Points, in no order, along strands that fork, close into loops and pass close to each other.
In the rows, 128 means zero.
Points whose rows are less than 180 apart are linked; no others are. Some points are linked to none.
mizi: [127 108  83 126 112 134 115  97 105 144 100 118  86  96 146 176 145 133
 129 150 149 130  84 122 110 146 137 117 130  94 106  99 145 104 115 118
 145 103 102  88 111 125 165 155 123 121 113  95 101 145 145 144 139 136
 127 156 150  79 170 142 110 167  99 134 134 128 107  97 140]
lok: [111 121 107 112 155  60 122 151  86 124 165 182 172 154 122 181 128 124
 107 143 145  66 164 121 127  99  90 183 142  97 148 152 126 164 124 130
  67 180 124 131 101  89 152 129 136 125 165 143 138 144 116 119 141  71
 150 176 142 200 100 148 196  91 115 104 125 119 107 140  76]
sot: [109 108 125  92 120 110  77  86 140 163  73 148  88 140 138 185 106 164
 139 200 127 139 116 116 144 161 140  96 131 132  79 132 139 122  99 120
 136 134 151  85 104 138 132 222 137 109 131  73 130 140 127 152 130 116
 117 115 171 159 224 134 104 200  99 105 106 122 108  77 178]
risar: [179 146 132  95 111 101  66  90 182 138  85 147 103 149 129 113 116 157
 161 150 166 157  99 114 129 156 178 121 180 112  90 104 140  98  70 128
 184 110 149  81 121 125 111 195 125 118  87  88 106 141 120 152 105 133
 109 129 148 119 191 112  69 185  96 132  80 134  80  52 158]
migap: [159 136 146 171 110 159 191 183 114  91 163 120 155 103 129  70 130  93
 128 114 104 147 154 137 115  71 119 129 102 126 157 133 166 176 167 179
  71 149 121 182 120 118 107  74 122 144 174 146 133 130 118 131  77 153
  81 106 114 101  85 100 116  79 145 146 163 140 206 167 131]
gige: [127  97 108 135 143 108 137 146  82 135 156 150 134 133 134 163 154 120
 104 140 128  77 145 113 120 121 101 174 149  83 149 143 108 163 116 118
  99 161 130 107 100 106 143 115 105 129 165 119 130 148 125 103 121  98
 124 176 158 135 109 166 196 109 119 139 150 101 137 139  94]
nos: [130  82 110 148 140 133 144 154  56 111 150 161 127 106 142 177 140 111
  96 157  99 109 116 121 102 135 128 149 137  40 170 137 140 151 112 113
  80 183 111 101  97 107 156 123 116 132 159 116 137 145 180 106 142  88
 129 166 165 128 113 150 212 107 106 128 157 112 150 142 111]
dira: [148  78  98 146 130 146 161 137  68 100 128 133 107 100 135 174 134 111
 118 147  97 126  95 120  91 135 139 117 112  57 144 117 163 127 112 141
  78 153 100  97 111 128 169 140 155 144 135 124 142 133 177 124 141 122
 115 133 160 109  99 139 162  93 112 129 167 122 131 137 130]
vipu: [112 103 132  80 152 101  67 116 140 138  81 153 111 159 102 199 111 171
 127 158 121 148 147 118 139 165 131 117 117 127  91 129 138 135 109 131
  93 142 155 127 101 151 132 186 144 142 150  81 127 155 115 151 132 120
 150 116 176 186 180 148 148 168 126 116 116 118 124  89 123]
zaze: [ 83 106 118 129 139 127 121  83 108 157  89 138 103 124 169 204 122 150
 121 174 105  89  94 122 133 153 122  93  86 135 111 132 131 110 145  97
 116 127 115 109 123 136 167 178 147 106 151 128 147 138 151 148 153 122
 138 158 158 153 191 146 154 164  89 112 162 123 140 118 157]
sakek: [129 138  86  92 186  64  58 145 200 118 155 136 134 217 105 166  76 153
 141  73 179 118 171 123 158 127 106 191 194 133  98  87 124 114  93 145
 119 135 115 156 100 132 108 145 123 105 149 111 119 153  79 132 129 126
 179 113 137 171 122 134 132 146 153 106 146 148  54  99  71]
nugo: [149 133  94  96  82 126 132  98 144 109  45 114  58 105 125 166 125 112
 123 161  85 143  58 150 100 158 178  91 134  78 134 123 177  64 115 138
 152 124  86 118 115 133 143 156 164 163  86 121 140  96 182 134 138 158
 138 120 119 107 131 149  96 136  89 115  77 153 100 110 128]
ruke: [ 60 103 118 112 116 116 103  72 157 161  53 148  75 111 181 188 114 148
 147 181 107 117 110 129 151 164 132  76  60 178 111 111 113 121 153  92
 132 141 116 128 101 145 149 197 148  77 174 134 143 147 137 143 156 133
 155 145 152 158 224 138 137 176  88  96 144 130 122 141 193]
kan: [132 101  99 156 103 132 155  98  78 165 132 110  87  96 135 127 177 125
 128 134 141 119  91 105 121 131 131 137 139 105 107 118 127 126 127 115
 151 107 114  97 126 125 167 131 105 108 115  88 109 154 148 125 137 130
 110 159 134  60 158 137 143 141 125 133 154 134 133 102 137]
tun: [151 142 127 127 155 120 127 179 133 138 204 135 160 151 113  82 163 138
 113  95 151 130 159 108 159  73  80 176 153 127 140 159 104 144 128 147
 119 145 131 134 171 111 135 105  95 112 138 117 104 101  88 119 100  91
 110 109 106 133  72 148 161  94 169 152 122 109 141 117  84]
fiv: [145 136 125 117 138 136 133 139 136  64 108 117 151 123 134 148  87  94
 147 119 108 120 156 163  78 135 121 113 102 127 138  80 176 183 166 146
  63 105 133 191 103 156 130 103 164 158 153 176 147 133 135 139 128 154
 118  98 161 136 125 111 133 111 117 130 180 130 137 163 122]
los: [ 96 148 183  92 153 126 146 165  80 156 168 159 184 150 100 137 156 157
 113 153 124 132 135 121 148 106 100  80  86 163 113 183 113 108 131 114
 115  86 138  97 198 123 113 150 138 148 105 138 137  83 123 133  97  74
 100  97 127 201 121 123 125 139 157 151  98 113 155 120 140]
Gato: [ 60 139 169  71 146 114 109 110 147 143 104 160 171 145 130 149 141 158
 118 145 104 124 142 127 177 139 101  74  63 186 116 134  85 137 160  91
 125 107 156 168 152 153  98 179 161 106 128 169 151 122  86 144 143 120
 146  98 134 219 191 123 132 152 119 114 118 134 143 160 155]
Ziben: [ 69 101 140 133 139 119 139 111  57 164 135 166 144 126 150 185 139 154
 106 157 115  62 120 111 136 135  97 123  89 131 137 161 106 129 149  85
 109 140 107  94 120  99 155 173 132  96 155 130 155 131 136 116 145 100
 119 182 158 181 170 144 194 134  99 118 155 106 157 132 129]
gela: [133 173 176 107  94 135 128 121 164  95  72 135 101 105 105  79  69 103
 120 139 103 135  70 141 104 122 148  77 103 151 135 143 124 112 141 120
 156  74 161 149 171 129  79 105 159 152  58 176 136  68 142 112 120 153
 139  94 135 181  95  90  73 125 126 116  77 128 141 132 160]
popel: [139 157 174 141 114 151 191 177 103 118 190 135 190 142 116  69 155 135
 108 131 120 128 188 137 153  80  92 122 103 168 163 186 132 169 158 158
  98 111 117 169 156 124 109  92 109 124 142 157 112  98 104 119  87  92
  90 102  96 141  62 138 121  97 180 135 132 113 166 150 104]
Kimu: [165 135 127  95 100 144 123  93 193  60  66 114  77 126 138 129  85  95
 154 114 124 173 104 160  77 185 177 110 116 117 131  87 161 114 143 110
 120  78 137 167  90 162  97 128 156 159 109 167 140 148 155 139 138 172
 172 123 123  99 119  98  89 142 102 129 126 146 108 129 137]
lorum: [142  90 124 170 116 150 165 149  78 154 157 109 122  98 120 110 183 119
 116 112 105 135 109 110 122 114 143 147 134 101 131 139 129 138 122 135
 126 147 122 101 131 121 162 109  99 132 134 102 100 136 149 105 141 121
 103 154 128  75 111 139 170 103 139 132 147 115 169 123 129]
nav: [ 95 166 141 112 128 139 102  98 155 176 139 104 121 158 170  95 137 149
 140  82 193  96 140 119 163 168 114 110 129 201 113  80  74 137 135  86
 197  76 134 163 138 153 105 132 118  52 109 158 126 159  99 138 121 136
 125 121 122 132 202  92 118 199 116 126 156 147 102 163 163]
Bubel: [105 110 141 187 105 170 175 104  68 136 109  95  90 102 129 132 126 103
  89 177  75 104  76 160 138 120 118  69  64 133 156 173 136  88 134 119
 125 136  54 112 139 117 139 136 152 130 101 167 179  91 185  94 150 129
 108 119  97 125  96 102 120 119 131 110 141 152 158 208 169]
Dugun: [123 128 100  93 150  71  78 138 128 171 151 150 158 175 103 186 129 164
 127 131 187 105 168 106 157 104  72 182 177 114 102 126 103 127 101 120
 118 147 135 109 112 105 145 160 125  92 136 108 122 158  84 134 113 104
 149 116 159 193 154 156 152 142 130 116 124 112  84  95  86]
sogis: [150  91 149 209  89 156 181 156  69 153 180 141 131 102 126  86 169 117
 119 126 103 144 118 109 116 111 150 142 129 121 161 187 127 142 105 134
 103 174 117 119 130 107 138 128  82 121 174 116 112 125 171  92 105 128
 100 147 115  82  93 133 163  77 161 111 148 131 203 141 142]
resi: [ 93 129 153  87 157  97 124 163  69 144 180 182 205 153 112 163 140 156
 102 149 116 112 145 117 159  97  80 126 104 131 130 178 112 119 141 114
  83 113 130 112 182  97 122 150 132 148 127 128 140 112 105 148 119  68
 118 115 141 210 142 134 166 123 136 128 100 128 140 123 104]
ruzof: [160 130  90 110 103 120  83  87 168 122  93 127  94 122 132 134 133 146
 169 136 160 160 106 127 100 170 178 125 195  85 106  91 164  80  88 119
 193  96 119  81 100 106 117 159 109 110 106  85 111 148 118 159 125 130
 133 160 130  46 186 110  52 196  94 136  96 138  84  63 146]
Ferib: [161 123  71 103 186  82  67 168 150  80 112 137 124 143 115 191  98 132
 136 115 151 130 187 118  98 163 125 189 184  84 129 112 175 146  81 168
  85 179 133 131 112 148 123  96 139 158 159 114 112 137 108 136 123 125
 159 112 175 132  99 159 153 120 142 131 142 121  92  96  66]
rof: [102  93 103 161 112 151 168  95  71 136  86 104  66  88 142 169 119 115
 106 175  62  89  62 162 130 136 133  67  80 117 153 143 156  65 131 103
 137 131  34 111 142 118 157 163 166 127 101 142 177 104 197 107 158 129
 120 128 104 113 142 144 152 130  90 115 119 155 121 184 151]
fitim: [ 71 158 184  73 141 102 126 126 125 107 127 177 202 146 109 151 111 147
 111 156  79 133 167 147 157 134  95  71  58 184 128 144 119 145 187 110
  89 105 169 187 164 134  97 172 179 143 144 172 145 114  95 151 142 106
 159  72 146 235 149 109 118 129 134 114 112 154 128 164 150]
seli: [151 126  98 176 136 138 133 162 185 140 183  95 131 135 147  62 132  98
 147  55 141 140 166 122 155 113 121 217 175 125 120  95  95 143 130 133
 154 202 139 147  98 100 126  82 100 111 191  82 115 144  97 114 128 134
 131 129  90  55  76 153 153  83 168 158 125 126 125 135  96]
mufe: [118 152 100 131 169 111 113 132 175 130 174  97 142 176 139 117 105 117
 127  65 186  84 169 120 152 124  89 185 164 139 120  74  93 129 137 114
 142 119 121 166 118 135 127 100 105 100 151 117 124 150  88 114 139 138
 141 119 106 118 111 144 146 128 142 136 157 138  76 143  85]
kelo: [138 123 145 147 114 156 150 125 111 146 126  98  99  82  88  84 178 131
 111 147 118 168  90 124 127  95 161 112 146 133 108 183 131  73 109 161
 179 128 122  66 178 135 144 109 114 164  48 117 114  78 171 116 119 148
  91 135  98 100 108 100  80 142 142 128  94 112 150 104 153]
lanad: [155 135 157 143 119 170 146 128 142 154 154  91 107  91  99  70 163 137
 143 103 144 182 113 112 138 105 151 147 153 140 103 145 125 106 124 163
 189 118 153  89 187 138 140 103  94 159  77 110 106  96 139 135 120 151
  92 136 102  69 118 117  77 125 154 152  89 110 147  78 142]
pemi: [146 120  67  96 177  61  37 164 158 103 101 153 104 169  92 183  85 152
 139 106 168 133 187 125 142 168 134 188 194 112 109 106 154 130  72 160
  92 171 124 155  92 130 113 133 144 134 157  84 105 166  84 135 125 113
 174 120 160 147 137 160 159 155 153 112 138 134  89  81  72]
pala: [151 145 111  95  51 134 124  96 168  92  19 112  71 119 136  98  91 100
 129 143  87 158  53 173  77 150 181  82 122 108 162 120 144  73 147 111
 166 105 104 142 111 126 107 117 170 163  94 156 149 107 172 128 147 173
 173 109 117 100 127 128  70 128  90  91  65 159  92 127 130]
bor: [149 140 151 183  91 163 160 146 126 196 191 100 156 128 133  61 175 146
 121  67 138 147 166 120 152 108 130 176 137 169 124 181  82 128 117 141
 164 159 140 122 139 121 135 111  64 100 155 104  93 140 112 120 122 126
 108 120 101  84 101 140 136  99 191 140 122 100 168 114 103]
leto: [155 146 132 105 153 117  67 141 189 124 129 139 121 153 119 122 113 160
 150 104 160 156 133 113 131 161 162 132 184 101  95  92 124 103  97 130
 160  89 166  98 152 160 112 146 114 110  86  98 105 146 117 141 114 144
 133 130 146 117 165 126 104 171 123 155  92 142  84  53 122]
vupaz: [156 122 115 200  88 155 155 137 135 191 170  88 133 112 147  59 162 108
 139  66 146 134 153 126 150 113 139 206 166 167 131 142  88 141 127 125
 150 182 138 123 106 102 126 112  77 108 194  79 103 149 111 112 138 133
 136 141 105  52 100 145 162  95 161 132 133 120 155 132 101]
voku: [124 148 144 155 131 199 149 112 166 116 154  75 127 129 156  58 134 126
 152  46 146 157 146 142 134 148 132 157 139 164 125  75 107 136 153 121
 164 118 144 172 135 152  96  72 104 141 124 122 129 141 121 139 129 159
 116 132  75  49 113 101  91 121 146 153 139 133 138 138 142]
regi: [115 166 138 143 114 168 114  81 163 168 134  88 104 150 181  70 141 150
 161  84 188 116 120 138 141 159 142 124 148 187 103  83  93 129 147  96
 213  79 126 154 139 147 107 109  99  76  91 142 117 169 116 145 109 147
 111 150  95  76 183  86  90 187 116 139 142 157  94 146 169]
vidu: [108 129 178 162 106 158 204 158  66 142 197 143 181 148 127  95 173 131
 101 152 129 116 175 128 140 110  93 104  87 167 174 209 116 155 138 138
  99 117 107 138 158 113 107 116  93 113 144 169 124 104 120 106 102  84
 100 127 106 161  88 121 157 107 176 133 142 121 182 167 123]
pela: [108 149 137 110  79 101  91  81 231 102  21 164  75 158 146  78  86 140
 149 153 117 166  82 149 148 171 191  61 114 164 126 110 103 124 123 114
 168  86 143 132  89 143  79 136 132  95 102 164 167 152 116 131 160 163
 169 121 125 136 156  94  88 166  97 108  77 138 104 119 161]
gog: [131 142  87 121 164  74 133 123 165 102 158 134 168 153 138 138  86  89
 147 105 199  61 193 133 126 109  96 189 142 140 145 102 112 187 144 126
  93 163 118 157  53 121 133 100 131 105 198 148 154 152 104 101 142 112
 140 164  91 150  84 142 174  87 119 120 178 120  73 182  71]
ropi: [168 115  86 117 187  61  74 167 125 111 139 162 149 135 121 176 122 122
 129 137 146 111 164 105 108 113 111 197 193  62 153 141 152 159  89 163
  91 195 148 106 125 116 153 103 139 125 146 113 104 134  91 134 124  91
 158 126 157 145  79 178 164  72 138 126 142 104  88 102  66]
bulaz: [156 168 173 136  81 155 149 132 145  74  89 103  96  84  83  57  80  96
 105 136 100 138  84 136 101  96 150  86 116 141 147 159 138 104 133 137
 169  98 144 125 177 121  97  81 154 175  53 152 127  54 167 121  96 176
 118  99 114 145  72  75  39 139 141 115  80 131 151 115 146]
nem: [124 162 142 124 141 161 118 106 162 101 117 104 128 142 160  96  89 121
 155  75 145 121 131 143 116 166 135 116 116 168 126  63 115 138 165 105
 147  69 153 183 125 171  82  85 128 132 112 167 124 150 119 131 139 167
 146 130 105  87 129 102  93 133 120 135 144 148 130 154 146]
moref: [113 164 182 110 116 135 125 131 129  73  98 132 127 103 100 108  66  87
 104 168  66 102  88 153  95 113 118  51  69 154 147 135 160 132 165 132
 112  93 144 167 159 133 100 145 183 164  85 187 148  81 156 128 116 141
 133  81 137 193  84  90  67 143 147 110 108 148 159 172 166]
Paga: [108 117 142 106 121 118 105 109 135 156  75 141  93 126 140 171 121 150
 125 213  85 127  60 117 136 142 158  92 108 129  88 156 142  97 105 120
 139 130 128  81 129 138 150 215 140 134  98  96 140 101 158 134 132 107
 118 113 150 188 194 139 112 166  90 104  83 118 118  88 178]
kulu: [140 143 157 108 162 113 145 192  92  93 166 150 171 129  99 138 114 136
 121 147  95 133 156 131 110  87 108 103 107 111 130 152 160 154 141 158
  72  98 137 135 176 109 116 127 156 172 107 155 127  84 131 145  88  97
 103  83 138 169  85 112 133 106 143 147 122 120 158 132 121]
revu: [167  77  87 150 146 116 109 162  88 117 127 148 122  95 116 171 177 106
 120 134 127 149  99 100 106 140 157 155 183  33 137 108 164 135  74 146
 134 181 131  67 127 114 182 128 118 143 133  75  90 118 141 138 132 134
 138 139 169  71 127 156 147 111 126 152 145 115 100  70 123]
Nogi: [133 153 134 130 120 174 163 106 129  82 103  95 125 109 162 116 100  90
 146  93 127 125 133 158  97 148 127 106  76 142 135  68 141 158 178 117
 106 101 124 199 102 162 110  89 162 156 128 175 147 128 135 132 144 178
 129 125 118 102 122 105  99 110 107 128 183 149 151 191 155]
fofi: [155 127  99 129 161 102 125 152 123  79 127 118 146 138 143 148  98 106
 146 124 126 110 169 140  77 120 114 155 138  97 138  91 164 179 138 151
  60 140 120 173  88 142 131  87 143 154 175 147 131 142 125 138 128 126
 120 111 155 130 112 128 152  83 120 141 183 118 126 142  81]
gov: [158 135  84 158 157 105 119 141 182 123 199 126 132 132 138  88 122  87
 135  69 176  95 160  98 148  90  97 218 183 109 134 115 101 161 128 136
 126 197 136 137  79 108 119  98 106  91 196  92 120 141  94  86 132 111
 123 144  93  91  49 154 164  72 150 143 142 138 102 159  83]
lut: [149 135 146 154 127 140 171 169 118 121 178 122 164 133 130  73 154 118
 127 100 115 126 174 136 130  81 104 161 122 136 156 137 129 168 145 151
  98 151 138 167 143 120 116  78 110 125 156 141 106 120 107 118 102 119
  99 115 109 111  77 137 149  77 158 151 142 118 170 144 109]
fut: [121 157 142  99 152 131 117 127 122 150 159 125 162 147 127 113 146 158
 128 109 163 119 150 113 142 112  88 134 117 150 125 116  95 138 139 125
 127  80 145 148 175 153 106 127 127 113 105 149 122 129  97 136 115 122
 122 112 133 163 132 134 136 133 139 146 137 112 131 132 119]
ves: [100 120 108  87 149  56  78 149 113 145 164 174 193 171 104 209 129 151
 111 141 168  84 148 115 172  90  88 191 157 111 119 158 115 130 116 126
  95 165 121 105 123  87 148 139 133 117 161 116 127 147  86 132 134  81
 165 137 149 215 123 153 173 106 119 108 103 118  89 123  69]
radeg: [153 130 147 145 132 140 129 164 111 180 183 120 150 127 112  81 186 155
 118 113 143 150 146 104 154  98 113 151 156 142 117 179  93 134 116 148
 156 132 142  95 183 117 147 122  77 114 113  97  97 119 109 122  94 103
  96 107 132 113 109 143 146 124 176 156 123  88 148  88 105]
kunul: [139 105  86 135 102 157 159 103  95 131  83  96  71 102 122 177 129 111
 128 157  84 130  59 139 108 132 151  86 117  85 135 125 167  70 141 132
 129 125  71 116 130 130 168 155 164 145  99 139 150 113 190 116 158 148
 131 136 110  92 134 139 120 119  92 128 115 159 110 139 154]
sev: [164  93  76 125 151 112  82 154 134  96 101 146 110 114 112 190 134 126
 137 131 154 146 147 106 100 162 150 159 173  59 134  89 167 130  86 156
  99 162 135 100 109 134 152 109 126 160 140  86 100 141 135 154 127 136
 150 140 184  88 122 171 142 124 128 138 154 112  91  75  97]
vup: [108 140 154 141 120 164 143 119  94 185 148 124 123 127 137 108 173 155
 123 134 162 110 118 112 143 112 110 111  97 175 116 148  93 121 142 127
 162  87 119 107 166 142 143 129 107 101  82 139 117 123 123 129 132 113
 101 140 125 139 145 122 129 154 132 137 132 109 167 128 150]
Babib: [138 128  85 146 151 106 159 122 133  95 131 114 150 141 163 137  92  80
 142 119 161  78 177 139 102 119  99 167 132 115 155  79 120 187 138 137
  92 158 121 173  48 120 125  86 129 130 196 137 138 156 120 107 143 138
 122 168 106 116 110 148 177  90 115 134 190 116 110 190  92]
Lemot: [112  97 154 187  87 158 191 147  50 154 205 158 166 138 127  95 176 134
 100 142 106 116 153 118 114 119 114 124 100 146 169 225 105 140 104 123
 113 155 116 124 129 116 128 126  60  99 164 147 118 130 146  88 111  93
 104 171 119 130 105 125 180 108 161  99 137 109 197 169 131]
kuv: [ 75 152 199 103 141 129 136 131 117  86 117 144 142 103 101 143  65 112
 109 199  36 111  95 146 130 117 107  53  68 149 139 161 164 120 175 121
 105  99 132 147 156 124 110 175 193 168 109 181 170  87 146 144 113 105
 132  69 138 215 107 103 111 145 133 118 114 143 152 173 167]
nuvu: [103 138 128 102 154  99 130 134 122 130 152 137 176 157 135 139 128 147
 110 101 140  96 174 137 143 106  80 141 112 138 134 126 108 161 157 117
  83 107 132 165 142 129 114 121 144 130 134 162 128 129  92 140 125 112
 134 103 122 176 125 148 165 116 132 134 150 119 112 152  88]
Dogem: [112 156 154 117  97 125  97  90 222 112  77 144 107 152 162  79  93 132
 156 103 150 151  86 149 133 183 191  68 118 187 126  82 109 125 140  98
 188  57 145 156 110 155  76 126 125  90  90 166 141 164 115 119 145 170
 162 139 102 109 155  83  84 168  94 128 102 154 104 146 165]
vamon: [157 120  81  97 101 121 110  93 144 115  91 119  82 107 125 162 127 110
 142 149 141 165  73 130  90 167 170 115 146  90 108 104 165  78  93 129
 161 113 103  92 112 135 142 165 133 144  96  95 111 128 140 141 136 153
 138 157 122  69 162 136  83 163  89 120  99 141  92  78 139]
veg: [133 168 144 131 113 158  97  88 202 139 110 127 105 153 162  60 102 143
 167  80 163 145  93 136 126 162 174 101 163 165 113  91 115 108 129  93
 216  68 149 138 123 145  86 112 109 105  73 141 119 162 115 141 128 159
 136 158  94  78 155  83  60 173 104 146  90 148  99 113 175]
dipo: [117 104 151 190 102 182 205 131  52 124 157 127 132 108 125 106 133 118
 103 165  95 123 124 140 134 127 129  85  53 136 159 177 139 121 138 139
  90 129  78 137 127 125 130 119 130 115 141 162 164 114 164  96 132 124
  86 126  93 119  89  96 133 110 142 116 175 128 202 194 159]
kal: [151 155 145  95  75 110 108  94 208  80   6 145  74 136 130  80  69 121
 133 153 113 177  66 154 110 165 206  78 123 127 145 115 128  99 121 128
 154  86 143 128 111 117  95 125 168 142  97 142 163 131 141 121 139 170
 182  95 135 140 119 107  80 138 103 106  59 135  93 106 136]
Pog: [155 120  88 126 183  78 108 157 148 125 180 149 142 146 123 133 123 106
 128 108 158 104 156 103 136  84 100 222 187  75 145 131 129 170 109 161
 116 188 138 128 108 101 145 104 135 114 163 125 118 127  92 119 127  91
 133 140 131 119  58 164 160  73 132 135 127 127 100 122  75]
vovu: [134 143 110 104 153  93  55 135 195 132 124 133 129 193 106 152  98 165
 135 102 170 141 174 126 147 159 140 147 194 127 101  91 120 113  86 123
 145 112 156 144 115 152 116 150 106  94 137 102 115 156 108 147 130 137
 148 107 154 143 172 128 116 178 136 135 120 135  75  86  94]
dukoz: [ 99 131 132  73 162  83 114 141 122 108 127 165 190 161 109 194 101 151
 125 136 106 122 190 148 137 124  82 127  98 160 131 152 140 152 154 131
  55 135 145 173 126 123 131 141 167 153 169 156 133 128  87 150 141  94
 159  95 158 216 150 146 172 104 128 104 140 125 108 151  94]
toti: [ 33 119 142 100 124 124 112  83 163 156  70 151 138 121 170 152 131 167
 140 170  78 118 124 133 191 151 116  65  55 187 122 148  90 140 170  94
 148 129 143 131 125 155 131 199 142  82 147 162 149 128 112 137 155 124
 150 124 144 220 201 122 123 166  99  93 129 136 145 148 204]
Pulup: [ 97 111 143  51 162  90  88 136 140 129 111 172 168 181  97 192 118 172
 128 148 102 156 176 131 152 130 103 116 109 146 106 155 131 136 130 132
  88 146 164 145 128 147 120 155 152 149 158 109 150 155  89 148 138 102
 169  89 168 205 183 142 152 134 124  89 112 148 122 110 107]
gire: [140  99 162 214  81 195 187 123 143 170 140  74 145  74 130  69 184 113
 137  75 116 195 128 148 137  97 169 135 135 181 118 166 141 103 124 140
 137 163 144 118 119 123 121 116  91 147 153 123 116 134 137 130 122 170
 125 134  85  21 101 118  67  82 178 131 114 119 190 123 153]
ginu: [126 154 115 129  81 158 137  80 151 158  87  83  78 107 134  85 141 126
 136 133 137 149  69 146 120 119 166 103 145 129 114 125 129  79 132 118
 202 104 110  99 143 122 119 106 115 156  56 127 121 105 143 125 134 159
 133 152  90  74 140  97  56 157  97 114  88 143 109 121 160]
kevaf: [ 57 116 156 110 161 110 122 131  66 155 152 181 194 135 129 199 133 179
 109 170  97  88 135 107 164 129  78 104  77 149 125 177 109 106 150  80
 107 137 119 100 167  82 139 182 130 122 146 112 157 122 112 137 143  71
 120 144 149 235 187 134 181 129  99 109 107 127 153 141 129]
rinoz: [158 137 122 127 156 135  93 133 152 121 151 113 118 123 123 114 134 141
 149  97 149 169 137 116 118 122 148 156 173  87 112  76 127 116 104 144
 161 113 160  98 160 151 142 104 115 151  81  93 101 134 110 142 124 148
 125 134 131  84 132 129 116 148 135 171 105 116 104  81 107]
Voga: [110 126 145 112 144 146 132 131  96 167 121 126 107 119 126 145 139 146
 114 153 117 125  93 118 116 115 136  97 107 134 104 136 119 108 121 132
 127  87 132  86 167 131 138 143 128 123  74 132 126 111 146 120 125 115
 105 128 140 155 135 120 132 143 118 139 124 114 159 120 158]
vob: [186  81 105 136 104 144 143 147 112  82 126  87 111  73 101 116 164  80
 150  81 117 197  93 125 101 125 167 139 157  51 134  95 179 112 110 158
 143 181 130 112 121 118 153 104 126 182 125 100 109 119 156 140 130 160
 128 136 109  41 106 118  89  82 143 164 124 145 124  94 148]
tadi: [134 131 165 182 102 174 204 171  69 100 178 127 164  94 119  88 119  94
 105 153  92 135 148 143 112  94 130  87  66 133 168 160 163 171 152 170
  80 132  87 166 120 122 102  93 130 138 158 168 154 117 144 114  91 132
  78  99 106 130  76  88 125 104 145 131 180 134 203 184 149]
peza: [107 124 111 146 121 114 125 103  94 158 120 114 118 130 159 138 138 122
 128 120 179  66 145 119 131 144  91 148 142 148 127  82  79 143 143  83
 150 115 118 127  93 116 153 123 121  85 162 119 119 162 125 124 149 136
 135 172 135 100 176 145 173 164 111 131 175 118 109 152 119]
susel: [174  91  87 143 102 146 162 119  87  98  95  93  90  87 104 168 153  98
 128 129 102 167  74 131  98 134 160 124 134  43 142 110 177 110 117 143
 118 152  98 112 108 124 170 122 148 159 111 104 124 129 180 138 139 148
 126 138 109  64 125 140 116  98 117 147 143 141 112 107 146]
puge: [125 119 100 162 133 125 172 103  89 139 139 100 131 116 162 100 131  83
 133 112 167  73 164 128 119 144  97 161 122 156 153  89  69 174 147  98
 128 134 118 156  72 123 125  87  97  99 178 120 142 145 123  87 154 155
 123 189 110  89 137 148 183 113 115 121 184 123 126 184 102]
golil: [ 96 123 159  93 141 122 116 133 128 132 101 144 113 126 102 164 112 136
 110 191  66 132  71 126 133 121 141  83  99 128  95 151 146  82 112 133
 120 106 131  85 154 132 137 176 159 158  76 111 153  76 162 121 129 114
 116  96 142 210 153 131 118 146 117 114  78 120 136 114 167]
Gufi: [141 162 178 130 114 162 161 135 118 115 126  93 113  91  76  77 123 116
 107 154 100 149  93 123 118 100 142  89 123 148 120 178 129  86 119 155
 160 100 130  83 191 137 122  92 127 163  56 140 121  48 176 118 101 142
  96 117  94 140  91  88  66 136 167 125  86 117 155 114 148]
pudif: [128 132  95 141 134 106 122 125 130 156 160 118 126 151 142 123 140 130
 117 105 188  80 156 110 140 120  86 184 170 124 103 102  84 144 122 110
 160 128 139 125 108 114 145 119 106  80 150 101 111 159 117 121 133 125
 132 143 132 116 140 141 166 157 133 147 168 116  88 130  93]
tager: [126 140 150 188 105 205 182 102 151 152 139  70 134  95 135  67 165 132
 144  76 140 171 143 146 139 124 148 141 115 186 126 121 121 128 149 137
 153 134 145 141 131 161 124  65 103 137 126 133 128 153 122 139 130 169
 108 132  86  45  99 117  68  97 160 131 129 124 169 140 151]
vibu: [178 106 132 139 150 131 108 152 143  94 156 105 123  95 112 101 162 111
 156  78 107 180 137 113 118 119 148 171 171  71 122  91 144 137 107 145
 141 170 156 109 150 132 145  90 111 168 114  98  90 111 124 142 127 153
 117 131 133  63 100 140 112  94 143 165 124 123 130  87 119]

A piece is two or more points that can be reached from each other along the links. Count, over all rows, the pieces, the separate loops (a circle has one, a figure eight two, a Y none), the forks (points with three links) and the tips (points with one).
pieces => 5
loops => 4
forks => 8
tips => 10

A tip is a point with one link. Name the tips that can be reached along the links from each point below, in the order of the rows.
Bubel => nav, Dugun, revu
toti => los, fitim
kelo => lanad, kuv
nem => mufe, gog, gire
